Points on a hilly landscape, in no order, each with its height.
From any point a ball rolls to the lowest of the 4 points nearest to it. It stops when none of these is lower. Distance is the straight distance between rows; heights are no part of it.
Q_201: [106 167 130 111 181 106 109 116 104  79 155 109 163 127 146 123 102 127
 107 100 179 112  85  98 126 137 141  82 105  99 146 123 131  96 107 117
 111  91 135 107 121 149 114 107 108 171 166 148 149 116  99  93  88 103
 127 122 132 130 174 136  77  99 110]  (h 39.9)
Q_718: [135 129 111 158  53 145 153 147 147 203  93 125 126 134  76  86 165 139
 157 129 104  78 179 111 121 146 100 214 157 117 144  87 107 153 152  87
 126 161 163  97 128 106 104 126 105 122 166 137 137 109  68 123 105 168
  87 108  95 119 145 152  73 136 156]  (h 6.3)
Q_435: [110 144 113 119  64 157 146 127 136 180  96  83 104 128  96  49 149 130
 129 109  94 157 143 113 127 136  91 141 178 143 136  79  99 151 134 114
 127 123 151  97 109  77 120 140  85  90 106 107 141  66  83 143 120 125
 149 137 125 116 147 131  70 185 151]  (h 6.2)
Q_993: [ 98 134 140 119 117 117 167  98 144 113 196 123 158 118 122  87 105 150
 167 141 126 106 126  85 143 132 146 106 101 128 107 113 121 152 121  91
 131  88 128 107 128  79  97 126 153  82 113 131 188 107 100 114 103 102
 123 114 101  98 115 166 101 155 133]  (h 14.9)
Q_715: [ 97 142 133 118 159 112 147 111 126  98 208 108 149 121 137 130 109 121
 169 126 164  86 121  81 119 157 138 106  83  95 144 106 123 122 114  97
 128  97 134 109 142 121  85  98 137 146 167 150 183 107 109  92  78 105
  90  97 118 111 149 165  86  78 126]  (h 25.9)
Q_712: [119 128 118 111 124 143 119 107 131 153  64 115  90 123 106 115 146 113
  84 103  86 191 147 143 114 126  71 115 181 132 113 111 115 122 127 167
 138 152 112 114 131 107 165 130  76 118  88 112 117 105 126 166 173 130
 181 174 166 120 110 100 109 183 155]  (h 8.0)
Q_998: [ 92 166 131 121 136 130 169  99 118 115 205  81 166 119 149  94 135 125
 157  99 164  86 117  79 151 136 159  89 110  92 136 105 145 135 127  83
 133  63 153  84 135 109  82 110 111 134 169 147 203  83  94  95  51  93
 119  89 101 111 163 175  51 119 107]  (h 14.3)
Q_690: [146 132 121 108 151 126  93 129 121 121  73 128  93 123 111 129 131 107
  80 118 106 180 116 161 117 112 108 119 164 138 127 136 120 122 117 202
 122 161  91 136 135 156 177 140  99 135 109 110  84 159 158 164 182 140
 167 164 171 140 126  94 149 160 137]  (h 29.1)
Q_19: [ 91 154 146 110 170 110 170  97 102  70 234  93 156 114 156 116  96 120
 169 117 165 108  95  61 130 143 157  77  90  90 133 127 138 132 122  87
 144  60 141  98 131 123  90 129 138 131 150 159 191 116 121  97  76  75
 121  90 105 106 129 178  87  92 110]  (h 17.3)
Q_112: [135 107 106 111 136 130 103 114 132 183  24 135  71 117 120 153 163  75
 107 107  78 170 180 175  98 120  77 161 194 135 140 134 142 125 131 206
 146 174  89 142 128 157 190 119  81 168 124 127  67 167 173 192 183 143
 144 154 176 160 128  77 149 133 133]  (h 36.0)
Q_383: [130 101 131 151 123 137 142 142 127 153 165 147 152 136 121 170 150 145
 174 144 133  56 165 134 113 156 145 184 112 115 143 132 138 111 123 123
 144 176 130 132 157 144  95 125 158 154 184 147 150 148 124  88 120 142
  58  96 117 122 123 165 137  66 117]  (h 41.6)
Q_796: [107 114 127 117 114 111 177 105 133 137 210 112 149 136 109 104 130 160
 199 143 151  54 156  76 143 149 146 134  88 109 132  97 131 139 137  82
 146 110 141 103 132  77  87 131 168  96 138 140 180 121  91 100  83 113
 102 101  97  98 117 198  90 120 148]  (h 18.4)
Q_434: [101 171  96 128  23 153 171 140  95 170 120  88 134 122  98  65 165 139
 143  98 121 106 158  77 146 148 101 161 164 119 123  78 106 160 151  59
 119  82 211  66 107  80  92 149  83 101 142 129 182  41  61 104  55 132
 141  90 104 132 168 147  32 160 140]  (h 8.9)
Q_804: [159  96 169 156 147 136 134 168 130  61 189 129 105 104 179 181  97 129
 149 158 127 137  84 139 167 118 160 120  53 125  98 169 134 121 140 121
 152  80 115 169 110 114 160 146 184  79  71 104 145 157 186 110 135 122
 131 129 108 121  41 114 215 121 112]  (h 12.4)
Q_432: [112 126 126 122 185 106 138 128 102  96 199 135 156 142 149 167 122 126
 156 118 166  84 132  85 124 165 145 106  92  96 145 139 149  95  95 103
 134 121 136 137 147 157 100 135 163 165 188 151 168 142 115  79  89 112
  84 111 137 128 125 158 122  48 116]  (h 40.2)
Q_761: [111 127 105  99 156 133  99 120 110 138  43 108  86 125  95 113 144 103
 119  93  94 216 151 118 118 108  58 104 166 125 121 125 120 127 119 201
 145 150 121 110 121 145 177 136  56 163 112 119  93 151 135 161 149 136
 171 164 187 149 139  87 102 182 129]  (h 19.2)
Q_42: [159 122 159 112 199 114  97 133  97  63 185 130 140 122 172 170  81 137
 121 136 150 140  62 128 134 131 144  75  81 113 123 170 143 110 119 131
 122 105 110 135 115 162 146 139 164 129 110 138 144 152 164 108 133 112
 149 134 153 139 122  99 187 115 124]  (h 20.0)
Q_150: [132 105 135 151  58 145 142 111 182 180 133 153 108 111  88  92 141 152
 174 158  99 111 153 119 169 119 137 154 135 156 126  94 105 161 154  83
 137 130 129 106 107  57 108 127 140  35  75 109 125 113 102 162 151 131
 118 139  78  89  83 165 126 183 151]  (h 6.4)
Q_962: [136 100 140 154  72 122 142 131 177 154 143 153 127 119  84 107 138 158
 171 165 105  85 168 117 168 137 136 172 108 136 126 106 125 157 163  73
 137 138 135 123 110  57  94 115 154  43  92 126 127 130 104 134 139 150
 109 117  77  98 102 189 126 161 152]  (h 4.2)
Q_953: [143 118 113 150  83 128 146 139 145 210  38 138 113 161 114 137 177 104
 128 134 115  89 186 148  86 133 106 249 184 130 159 122 123 130 145 157
 136 192 146 152 163 168 110 125 105 211 196 150  89 155 133 136 136 177
  77  93 135 163 155 108 113  69 118]  (h 7.5)
Q_956: [171 134 135  98 210  79  61 147  53  81  59 124 127 148 127 168 107 122
  52 120 131 188  76 163 115  96 137  68 127 152 130 192 138  99 127 205
 118 130 123 150 109 215 161 159 138 170 138 131  90 176 163 122 168 149
 193 166 177 151 148  71 196 124 102]  (h 70.3)
Q_236: [117 115 139 134 140 116 153 120 154  89 222 132 145 135 150 149 100 140
 165 160 139 106 131 109 143 147 153 115  78 135 105 148 131 148 122 102
 141 102 114 130 128 108 114 132 174  81 114 119 164 129 134 104 126 116
 110 112  98 102 108 171 154 125 126]  (h 15.0)
Q_184: [108 170  99 122 177 107 107 134  97  90 106 121 158 139 139 129 140 112
 120  73 185 110 121  96 110 131 138 108 117  91 149  93 135 105  97 119
  93 124 158 132 133 180 113 111 105 214 205 176 131 114  99  76  62 125
  98  94 130 165 178 134  79  42 105]  (h 56.7)
Q_614: [101 161 111 130 130 130 131 118 124 140 144 114 138 136 134 110 126 126
 131 101 165  97 138 107 121 153 130 127 147  95 146  91 110 118 122 104
 119 122 152 103 138 142 112 118  97 174 177 159 149 108  90  87  74 137
  89 100 122 139 170 142  60 106 120]  (h 49.4)
Q_779: [140 123 135 130 109 148 131 122 164 137 133 136 127 117 114 125 128 140
 127 149 105 128 121 153 127 121 127 123 137 128 128 126 120 135 118 136
 133 136 123 132 121 110 134 128 140 100  99 115 124 118 137 149 161 136
 132 151 136 107 116 129 136 154 143]  (h 15.1)
Q_309: [116 132 132 127 107 144 134 111 165  96 167 147 136 114 128  91 107 150
 137 164 118 176  99 112 161 105 148  91 116 140  96 121 121 156 129  95
 126  70 111 115 101  57 139 131 167  43  56 112 145  99 132 164 154 110
 153 157  91  91  86 139 146 205 134]  (h 10.2)
Q_290: [116 131 138 137 110 140 144 102 164 122 157 136 148 130 130 113 125 147
 134 146 139 109 135 124 135 131 131 127 121 132 127 128 115 140 130 116
 122 123 126 116 122  96 116 126 137  94 134 123 125 100 109 130 127 124
 111 149 116 110 139 143 112 148 144]  (h 11.2)
Q_810: [145 105 132 168 104 158 119 148 187 120 140 175  83 114 141 168 107 128
 120 154 104 129 129 167 154 122 161 126 111 141 116 153 112 140 152 108
 139 103 105 147 117  87 153 124 146  59  47  90 113 147 172 168 173 136
 143 155  90 101  53 126 181 174 135]  (h 15.8)
Q_4: [123 146 112 114 158 118 112 115 105 120  79 104 132 137 117 108 122 114
 110 102 138 188 117 126 109 113 106 105 157 121 133 116 107 132 105 165
 122 141 122 120 126 151 157 126  81 169 126 124 107 133 107 127 142 123
 148 156 175 131 165  95  97 138 142]  (h 33.5)
Q_428: [125 116 157 137 134 135 149 149 130  63 231 121 126 119 166 136 104 130
 164 162 130 129  77  96 166 114 162  94  53 124  87 145 148 156 135 106
 170  62  93 138 115  75 143 157 198  47  66 117 161 118 162 112 138  87
 148 117  88  98  52 149 171 136 117]  (h 7.6)
Q_270: [101 173 111 115  57 145 159 128 115 163 132  87 136 109 108  51 152 137
 136  98 118 138 137  95 144 145 111 113 163 124 121  70 117 158 147  72
 133  82 181  85 117  91 107 138  84  79 116 108 180  30  72 114  77 115
 158 111 110 126 155 141  52 190 143]  (h 7.0)
Q_917: [138 107 112 130  81 169 138 122 192 196  77 139  91 117 103 115 151 113
 131 141  84 107 167 168 114 128 110 198 174 152 155 118 115 125 160 138
 123 178 112 131 126 105 143 127 113 105 111  88  82 156 156 184 167 155
 122 152 113 120  94 135 138 146 158]  (h 29.0)
Q_473: [138 182 103 114 231  77  48 135  76  80  88 122 175 138 131 175 120  81
 103  95 190 136  94 121 112 123 165  71  99 126 148 141 169  67 102 123
  84 123 157 148 136 228 103 111 114 224 213 189 112 150 123  76  77 118
 123 111 156 170 175 124 138  43  76]  (h 82.7)
Q_753: [132 107 137 155 102 140 142 125 176 127 149 157 110 110 129 123 119 150
 145 168 111 153 116 121 169  97 157 128 120 142  93 123 127 167 146  88
 145  80 109 143 113  61 134 126 167  39  50  97 130 132 151 156 167 122
 148 155  75  83  54 152 166 183 137]  (h 10.3)
Q_623: [132 116 126 134 113 131 122 135 137 149 140 134 137 143 115 144 133 132
 135 137 140  78 143 159 107 150 138 169 127 113 135 125 119 109 131 131
 116 161 124 139 155 140 110 121 136 155 159 144 121 135 121 126 115 130
  93 119 124 130 148 128 132  90 137]  (h 43.0)
Q_128: [130 150 126 137 179  97 111 144  93 126 106 149 157 150 145 169 139 117
 121 104 167 106 135 126 111 151 148 139 122 124 146 138 161  91  95 129
 104 150 150 174 171 208 103 117 139 220 217 186 121 145 108  87  90 129
  87  98 141 161 152 107 122  25 111]  (h 72.4)
Q_352: [109 146 121 116 101 159 119 100 161 139  86 112 103 107  96  81 146 124
 106 133  90 199 140 134 137 117  83 103 168 141 110  94 105 155 134 137
 132 118 124 117 125  88 158 131 103  74  73  96 129  94 113 174 168 121
 172 172 145 106 114 124 107 216 137]  (h 1.5)
Q_518: [124 145 105 134 139 117 118 134 108 146  66 113 136 142 127 125 137 106
 102 104 151 136 138 133 103 132 120 140 143 124 134 118 116 122 109 156
 117 166 144 134 143 164 120 118 102 197 173 148 101 128  94 117  99 137
 116 129 142 150 180 102  96 103 120]  (h 5.2)
Q_420: [143 135 127 125 189 100 112 139  90 103 133 146 159 136 157 188 131 114
 120 108 177 134 112 136 117 156 155 101 110 128 154 146 170  78 100 133
  94 146 136 175 168 206 101 118 140 218 195 161 128 156 147 100 101 127
  81  90 154 170 146 109 152  18  83]  (h 75.7)
Q_562: [108 163  82 131  87 150 148 148  83 168  60 110 116 146 125  80 179  90
 127  84 127 143 167  97 108 143  67 176 175 111 107  93  97 173 120 111
 117 151 188  83 122 143 139 140  65 181 171 129 125  71  86 104  71 144
 133 124 130 154 170 104  39 130 142]  (h 57.2)
Q_271: [140  88 136 155  60 143 148 142 173 214 102 140 115 128  63  93 167 139
 169 156 101  74 173 126 142 126 126 208 147 139 156  98 114 144 160  63
 136 167 148 104 119  78  95 114 130  64 115 118 114 125  98 135 153 166
 100 123  82 116 110 179 116 171 164]  (h 1.6)
Q_574: [148 116 130 127 108 156 108 115 182 159  97 150  99 116 109 132 132 112
 114 135  88 148 138 165 120 120 123 146 160 144 136 125 119 116 129 163
 120 152 101 142 129 123 145 136 129 124 101 116  76 136 148 177 173 142
 154 162 143 135 108 104 155 161 132]  (h 21.8)
Q_456: [121  91 142 143 112 145 143 142 162 120 186 164 115 129 146 156 108 147
 166 167 125 100 136 151 149 138 149 138  97 138 119 150 131 134 149 113
 147 138 107 139 119 103 123 127 175  76  94 124 141 153 158 117 152 127
 107 118  96 102  73 148 165 124 115]  (h 16.8)
Q_125: [114 152 102 118 118 122 108 126  96 139  56 111 121 144 123 109 147  93
 100 103 130 181 153 131 116 117  80 134 170 122 115 109 101 134 102 169
 118 163 137 113 138 148 137 130  67 182 161 134 109 106 120 133 114 134
 145 146 153 147 174 104  86 139 117]  (h 47.7)
Q_385: [169  97 150 124 134 143  99 152 137 127 101 158  89 110 155 188 113 122
  84 149 112 123 113 221 122 110 151 127 136 149 131 162 134 116 147 171
 126 141 102 169 131 172 164 139 158 121 104 106  82 179 190 152 178 158
 135 141 134 158  99  76 205 116 126]  (h 27.2)
Q_925: [167  93 160 149 111 153 119 152 173 108 159 170  95 104 138 166 127 144
 117 157 115 118 120 171 159 111 160 128 116 140 119 155 127 129 153 128
 145 101  96 171 121 103 160 131 156  69  61  88 111 169 190 157 175 150
 133 138 104 113  54 104 206 150 126]  (h 5.1)
Q_771: [126  95 124 154  84 126 144 139 144 176 161 145 144 132  93 123 140 151
 196 148 129  41 177 111 138 147 143 187  97 119 140 121 130 135 158  84
 137 163 133 108 127  94  89 125 161  98 150 125 148 135  95 103 101 150
  78  79  98 114 113 174 113 128 143]  (h 9.3)
Q_631: [117 146 122 135 164 111 120 130 116 137 100 132 144 152 123 159 145 111
 125 104 167 114 146 136 113 149 130 155 147 119 160 132 139 106  95 140
 111 178 165 152 160 182 104  99 141 223 227 164 113 131 111  91  94 138
  95  91 137 153 176 109 115  49 108]  (h 73.9)
Q_499: [142 126 113 120 117 122 125 124 136 182  42 127 117 161 133 146 159 101
 111 127 110 124 173 144  96 127  95 190 180 139 134 142 134 127 117 174
 127 195 132 144 155 171 141 128  90 195 170 133  65 152 152 156 140 156
 109 141 153 165 163 103 119  76 133]  (h 64.8)
Q_414: [156 147 123  99 219  81  73 140  59  82  94 124 143 149 145 169  81 117
  81 106 167 176  67 146 113 116 143  62 107 146 128 173 153  87 116 168
  99 138 130 144 110 225 124 133 130 180 158 155 106 163 146 103 143 139
 154 140 170 171 171 101 162  94  92]  (h 63.8)
Q_458: [128 141 116  87 213  85  77 124  63 108  26 109 115 149 120 131 117  95
  88  89 157 204 115 145 113 109 110  83 142 133 120 148 115 109 114 193
 127 140 119 123 125 184 140 125  86 178 156 135  91 156 139 122 148 134
 168 154 189 159 182  77 146 134 123]  (h 60.3)
Q_884: [148  96 149 146 163 110 136 149  91 111 171 132 151 132 163 208 119 132
 132 131 152  96 125 172 120 162 136 135  94 120 142 170 182  95 116 135
 128 167 125 181 158 183 114 135 163 191 187 150 140 181 159 105 120 124
  79  85 161 159 118 120 186  26  98]  (h 64.5)
Q_542: [138 119 116 131 116 173 108 109 180 183  58 138  85 109 105 128 151 103
  98 137  81 144 165 166 117 124 106 160 171 139 137 122 123 137 145 171
 128 157  90 144 127 103 169 125 105 118  77 100  74 150 179 190 190 136
 143 172 136 136  84 104 172 172 145]  (h 25.7)
Q_611: [161 106 155 154 144 135 139 161 113  67 195 149 135 117 173 188  99 133
 141 133 137 111  96 149 142 128 154 106  78 135 118 178 154 114 129 149
 130 137 115 174 146 138 133 143 182 125 119 124 133 169 179 117 135 127
 114 119 137 136  82 110 191  94 116]  (h 24.7)
Q_657: [139 132 132 112 184 106  99 118 110  78 108 131 131 125 128 127 106 129
  76 123 117 179  70 149 128 104 119  72 132 131 130 166 123 113 103 175
 103 107 107 135 111 166 161 134 114 132 114 130 113 145 148 133 163 117
 177 143 172 114 154  98 149 153 137]  (h 1.4)
Q_241: [124  81 144 155 140 113 174 160 134  95 211 141 126 116 158 165 107 124
 201 162 131  83 119  97 164 127 162 137  54 135 100 152 152 152 154  99
 176 114 113 142 128  95 104 159 195  67  79  87 159 151 177  92 134 113
 130 113 108 110  40 191 187 101 126]  (h 10.4)
Q_108: [152 101 148 131 145 122 129 143 110 119 152 151 139 128 149 195 114 139
 122 137 131  91 125 179 126 146 148 146  98 141 135 172 159  95 137 152
 126 162 120 172 160 178 125 124 156 175 166 126 114 161 161 123 129 146
 105 101 154 154 128 106 181  54 111]  (h 66.5)
Q_867: [125 137 150 119 164 127 127 106 137  67 203 129 135 128 162 116  88 147
 126 150 136 141  77 104 145 119 146  71  89 121 109 133 129 140 114 102
 137  75 111 121 105  95 134 132 153  84  84 133 157 107 137 136 133 104
 150 137 125  96 123 138 145 160 135]  (h 11.3)
Q_857: [148 123 119 116 168 120 101 126 109 124 108 131 133 135 127 167 107 108
 100 110 133 139 121 158 113 140 144 125 141 136 145 154 130 101 123 160
 110 164 121 157 140 182 135 114 135 180 160 137  86 146 144 139 139 140
 139 128 157 153 165  95 140  89 124]  (h 66.6)
Q_912: [115 140 125 127  74 154 153 111 153 158 119 103 123 111  87  64 138 138
 139 130  98 161 143  96 133 128 103 109 164 151 108  79 110 154 144  93
 122 110 133 105 119  73 128 128  88  57  67 114 150  78  88 151 138 120
 152 149 116 104 122 148  89 206 150]  (h 5.3)
Q_354: [162  84 172 136 160 129 119 181  79  97 154 139 108 109 186 228 103 137
  90 131 140 125 101 206 129 120 149 110  88 142 133 184 174  89 128 153
 127 145  96 196 156 181 149 153 181 156 129 133 121 202 203 120 133 143
 111 102 156 158 100  90 222  70 107]  (h 48.9)
Q_519: [170 124 146 121 155 127 110 156 100 112  87 142 105 121 158 198 106 135
  64 139 114 153 100 209  89 116 141 118 143 164 131 175 158  92 135 190
 119 149 103 181 124 194 169 143 149 167 127 119  80 183 184 167 175 158
 154 135 166 161 117  52 209 108 113]  (h 34.5)
Q_996: [105 146 158  91 171 106 139 105 113  68 227 107 164 107 168 102  84 143
 132 126 164 109  79  75 142 127 155  47  89 105 130 117 142 120 109  95
 141  43 128  98 109 109 112 115 139 119 117 130 179 104 113 109 104  77
 142 116 124 110 131 148 106 130 120]  (h 13.5)
Q_505: [ 89 160  83 123 127 131 127 136  76 136  57 109 111 135 133 104 155  84
 108  69 158 168 147 104 111 128  81 155 151 116 126  86 116 151 112 144
 127 142 176  93 118 149 126 134  60 201 180 137 131  88 100  92  66 142
 128 131 151 170 189  95  49 107 124]  (h 58.6)
Q_641: [ 99 112 136 136 114 116 159 131 149 129 226 132 151 131 132 111 120 148
 203 151 137  77 144  75 156 137 148 121  91 109 122 118 140 159 151  91
 150 105 116 111 129  65  92 131 173  61 120 116 173 117 127 110 115 119
 107 102  98  92 106 177 127 138 134]  (h 16.9)
Q_265: [136  98 138 144  70 133 146 134 192 174 139 166 130 130 110 123 139 147
 152 164 100  86 167 156 141 130 137 173 139 139 142 132 114 139 154 109
 125 161 123 123 116  90 115 108 139  83  98 111 113 142 142 150 154 147
 102 136  97 103  90 143 151 160 147]  (h 9.1)
Q_10: [128 123 106 123 101 147 132 121 155 178  64 121 106 140 107 109 149 124
 121 124  95 158 159 145 100 123  88 149 173 128 130 115 112 131 127 156
 134 176 111 113 134 115 150 130  73 132 116 121  98 131 124 163 153 127
 131 164 140 137 131 113 120 149 139]  (h 17.6)
Q_683: [178 115 152 139 146 124  95 149 117  93 123 161 112 126 149 171 103 131
  82 142 119 154  83 172 134 105 127  92 106 131 114 162 122 106 124 168
 119 117 104 163 118 164 189 128 164 132 102 120 105 157 168 151 169 143
 155 153 154 131 115  84 200 132 122]  (h 18.3)
Q_227: [ 95 173 128 108 107 135 155 101 120 121 177  90 142 108 145  78 134 142
 120 113 161 131 107  95 131 126 126  87 137 112 130 103 116 120 136  91
 126  71 156  85 124 105 106 111 111 116 126 133 179  79  80 121  81  99
 146 106 110 131 162 156  61 150 125]  (h 3.9)
Q_151: [116 140  95 112 132 136 111 126 101 170  37 112  88 137 112 116 156  96
 113  97  95 188 166 146 112 122  71 147 165 132 123 119 113 146 114 192
 144 177 127 133 127 143 156 123  72 192 144 139  82 139 124 159 129 142
 149 152 166 162 155  95  94 139 126]  (h 34.6)
Q_240: [148 116 124 127 126 130 122 120 140 135 109 135 133 130 122 143 133 135
 116 120 115 133 133 169 122 136 119 137 148 135 124 144 117 121 133 165
 125 165 122 154 145 140 140 137 121 146 137 115  89 142 134 147 153 135
 129 149 146 135 133 108 145 120 133]  (h 33.9)
Q_339: [153 113 122 131 115 124 131 135 131 163  91 148 127 146 132 163 147 120
 116 136 123 102 153 174 102 133 147 172 149 133 139 144 136  95 127 152
 121 182 118 166 164 162 133 117 116 193 174 132  91 165 148 136 130 153
  94 108 152 151 155 108 138  80 116]  (h 75.3)
Q_303: [136 142 174 126 186 110 123 132  96  42 183 127 130 129 173 128  90 148
  97 136 133 164  43 102 146 103 138  55  77 123 115 156 136 109 128 139
 134  55 100 121  93 147 166 135 150  98  81 121 158 134 160 128 144 116
 167 146 132 119 108 113 167 160 117]  (h 13.6)
Q_393: [128 118 132 140  98 154 133 117 180 143 142 153 108 116 107 105 125 149
 138 167  95 138 139 130 155 107 130 129 142 146 119 120 117 149 147 114
 120 114 121 121 118  76 130 134 144  56  66 106 116 107 118 151 172 120
 136 155  85  89  78 147 145 180 141]  (h 9.6)
Q_628: [106 149 153 109 117 124 142  95 143  88 161 109 159 118 139  71 108 162
 101 130 124 183  63 102 140  99 140  53 129 127 103 117 121 145 112 118
 126  54 120 102  98  83 139 124 124  74  73 130 156  80 118 150 133  89
 170 139 116 100 136 125 119 198 125]  (h 9.2)
Q_533: [158  97 153 151 123 146 114 136 150 108 155 167 123 119 148 153 106 141
 129 157 109 106 119 151 139 116 145 136 101 132 125 155 122 137 136 135
 125 131 110 143 125 130 133 125 153  94  86 108 118 159 176 144 162 140
 126 134 111 106  72 127 184 126 135]  (h 17.0)
Q_161: [151 113 130 130 150 125 123 131 121  85 165 145 151 123 136 150 101 134
 112 145 146 113 103 135 114 134 147 107  98 116 120 151 130 122 108 125
 126 144 133 157 145 145 127 124 144 132 132 136 146 140 147 111 132 115
 124 133 142 125 130 122 151 110 127]  (h 32.8)
Q_552: [121 110 127 151 131 122 138 118 135 123 194 136 142 140 136 159 118 138
 161 143 139  82 146 123 138 152 140 152  92 126 141 145 139 129 124 109
 137 151 116 129 152 125 110 131 157 108 145 143 160 136 129 100 114 125
  77 106 122 108 117 164 136  95 127]  (h 24.8)
Q_558: [140 134 132 111 160 126  96 122 128  70 128 130 129 121 136 125  90 150
  86 128 119 177  75 128 136 101 132  77 125 123 127 153 108 122 108 138
 118  99 113 136 104 129 162 124 119 103  81 121 126 124 139 143 164 116
 167 170 145 114 138 114 154 174 139]  (h 12.3)
Q_142: [117 136 137 116 108 138 142 120 167 129 159 112 156 121 122  85 126 149
 124 132 124 140 112 109 132 116 129  88 132 141 119 112 121 139 128 106
 139  88 112 105 104  82 133 126 140  70  77 114 147  85  95 156 135  98
 137 150 106 104 116 147 102 194 147]  (h 7.2)
Q_85: [107 138 135 111 120 117 116 103 126  91 131 123 144 131 133  90 109 135
 106 130 120 164 100 139 125 128 126  91 146 134 126 118 109 137 106 143
 129 117 121 116 106 125 142 125 116 116 105 114 125  92 109 136 145 103
 159 147 136 120 136 119 119 164 134]  (h 16.4)
Q_559: [148  96 118 121 116 144 115 122 146 176  66 137  90 125 120 150 152 106
 103 128  83 120 162 184  98 125 112 165 172 137 147 148 140 113 138 190
 132 168 101 160 140 134 168 132 107 147 108 112  66 170 180 184 188 152
 132 147 145 147 111  91 167 132 137]  (h 30.0)
Q_278: [151 118 121 112 137 138 104 129 119 153  76 140 111 136 143 180 128 111
  96 124  98 119 133 192  93 124 137 155 155 153 133 170 151 115 122 188
 114 157  93 168 145 162 161 135 130 172 136 124  67 169 176 169 165 140
 123 127 145 145 137  82 180  97 130]  (h 48.1)
Q_975: [111 129 129 133  67 137 164 126 153 173 145 128 132 128  83  82 156 151
 164 132 128  71 160 104 122 140 114 162 139 141 138  97  99 140 140  86
 132 130 152 101 122  91  99 121 124 100 143 140 158 111  81 109  95 136
  99 106  96 105 139 172  73 148 152]  (h 9.9)
Q_829: [120 149 161 118 169 110 156 129 109  27 213 114 155 122 180  87  76 149
 121 150 134 155  38  63 151  97 163  41  74  92  92 145 148 146 124  97
 143  13  99  88  97 100 138 132 169  62  65 141 178  94 151 139 130  76
 154 129 101 110 107 146 138 169 103]  (h 13.1)
Q_834: [109 152  74 126 126 132 120 146  89 155  12 118 111 157 130 106 172  71
 109  71 146 171 167 119 116 117  73 173 175 122 116 102 130 139 116 155
 109 176 153 121 139 181 129 123  68 233 211 155  88 108  91 110  95 150
 123 119 154 188 181  92  80  81 119]  (h 64.2)
Q_728: [112 166 100 109 175  91  72 128  54 126  22 119 131 148 133 141 136  73
  97  72 153 190 137 128 108 123  97 135 159 137 124 116 128 119 104 142
 112 149 152 132 134 189 131 122  82 226 186 154  89 135 117 106  92 135
 140 128 166 176 193  91  89  90  95]  (h 74.4)
Q_448: [ 99  99 132 138 126 101 165 137 119 146 214 136 152 137  99 121 135 158
 221 154 130  38 166  64 139 131 155 187  64 120 134 112 162 149 150  91
 168 123 128  99 122  62  75 144 186  74 145 120 182 150  93  90 114 125
  84  71  93 104  89 236 116 110 147]  (h 15.9)
Q_336: [ 95 142 120 121  86 126 171 129 124 159 186  97 144 128 103  76 145 154
 164 121 141  75 155  67 138 145 138 144 128 108 143  86 120 142 153  73
 128  88 165  64 123  89  82 138 138  96 148 140 191  88  72  97  69 115
  96  84 102  96 160 177  63 147 136]  (h 14.0)
Q_475: [140 124 124 141 140 122 125 140 133 157  90 146 156 163 128 174 154 116
 130 122 154  74 162 151  88 142 136 199 146 128 155 143 153  93 116 140
 120 193 139 167 172 197 114 112 138 223 200 166  95 152 133 109 111 153
  80  83 151 172 161 121 133  20 106]  (h 79.6)
Q_228: [129 128 120 141  96 128 138 123 152 162 132 120 136 140 112 104 145 143
 144 140 127  98 151 127 111 149 109 171 147 128 132 116 112 120 129 117
 125 138 138 124 133 123  98 112 138 140 151 140 123 119 106 105 112 140
  93 132 121 119 140 143 113 128 157]  (h 19.0)
Q_972: [104 161 103 113 119 131 112 128  97 145  89  87 137 129 126  89 124 109
 119  82 144 164 133 110 116 140 106 124 152 116 114  99 102 145 113 127
 114 138 157  95 123 141 118 138  77 176 162 137 130  86  82  97  79 113
 142 127 137 148 192 117  61 128 120]  (h 54.6)
Q_345: [115 145 125 147  71 153 142 105 170 159 104 119 113 102  91  70 145 155
 137 153  84 165 135 120 145 108 112 122 153 156 108  89 120 157 137  96
 123 109 128 107 117  60 142 133 120  31  53 100 136  87 103 180 174 114
 164 173  90  91  90 145 115 223 142]  (h 6.7)
Q_643: [ 88 162  98 131  74 140 152 122 100 154 143  82 136 114 135  72 166 147
 131  87 160 102 154  88 138 134 130 134 138  99 136  83 101 133 140  68
 110  68 197  77 118  97 100 126  87 137 157 130 192  50  61  93  41 127
 135  82 103 129 181 140  26 145 118]  (h 10.5)
Q_8: [139 117 117 152  75 148 144 137 146 194  86 130 136 148 100 102 179 136
 129 124 126  71 171 116 102 144 112 221 155 119 147 113 123 137 126 114
 107 185 154 129 147 143 103 116 111 165 178 135 118 127  94 101 106 167
  90 112 118 139 147 145  95  92 139]  (h 29.4)
Q_460: [115 153 130  99 151 119  95 112 105 117  65  95 113 134 116  96 116 111
  88 101 121 210 117 114 123 109  98  75 149 123 118 118 107 132 112 168
 127 136 115 106 107 133 157 126  65 143 119 101 116 105 129 143 137 115
 182 167 169 124 169 102 109 192 145]  (h 18.8)
Q_691: [138 109 124 141  70 161 131 111 196 174  95 152  86  99  70 108 153 139
 147 186  77 117 151 114 155 111 127 158 159 170 142 101 115 155 160  87
 126 122 124 117 111  45 129 122 129  28  34  93 109 131 119 176 173 119
 157 159  68  91  59 170 141 193 140]  (h 10.6)
Q_378: [131  98 152 153 109 130 149 127 155  83 193 156 124 113 144 142 106 137
 174 169 125 129  95 109 163 122 152 115  68 137  92 156 134 144 144  94
 173  68 107 143 116  65 136 142 188  44  54  96 139 142 154 134 135 104
 149 134  83 107  48 143 183 164 116]  (h 4.0)
Q_121: [171 117 146 122 200  93  94 145  72  67 138 128 149 147 163 193  97 141
  92 123 155 160  82 149 120 121 146  87  86 139 143 182 156 102 119 149
 117 130 116 154 125 206 133 122 144 168 151 142 116 164 154 113 128 112
 149 137 158 148 151  93 188  73 114]  (h 46.3)

Call two points neighbours if one is among the 4 nearest of the other. Go from one point of each pair to the other, from neighbour to neighbour, staying as low as possible. Name the highest point that can't be avoided.
Q_518 / Q_657 | Q_4
Q_953 / Q_925 | Q_8
Q_657 / Q_227 | Q_558
Q_378 / Q_227 | Q_753
Q_271 / Q_227 | Q_393
Q_352 / Q_227 | Q_270
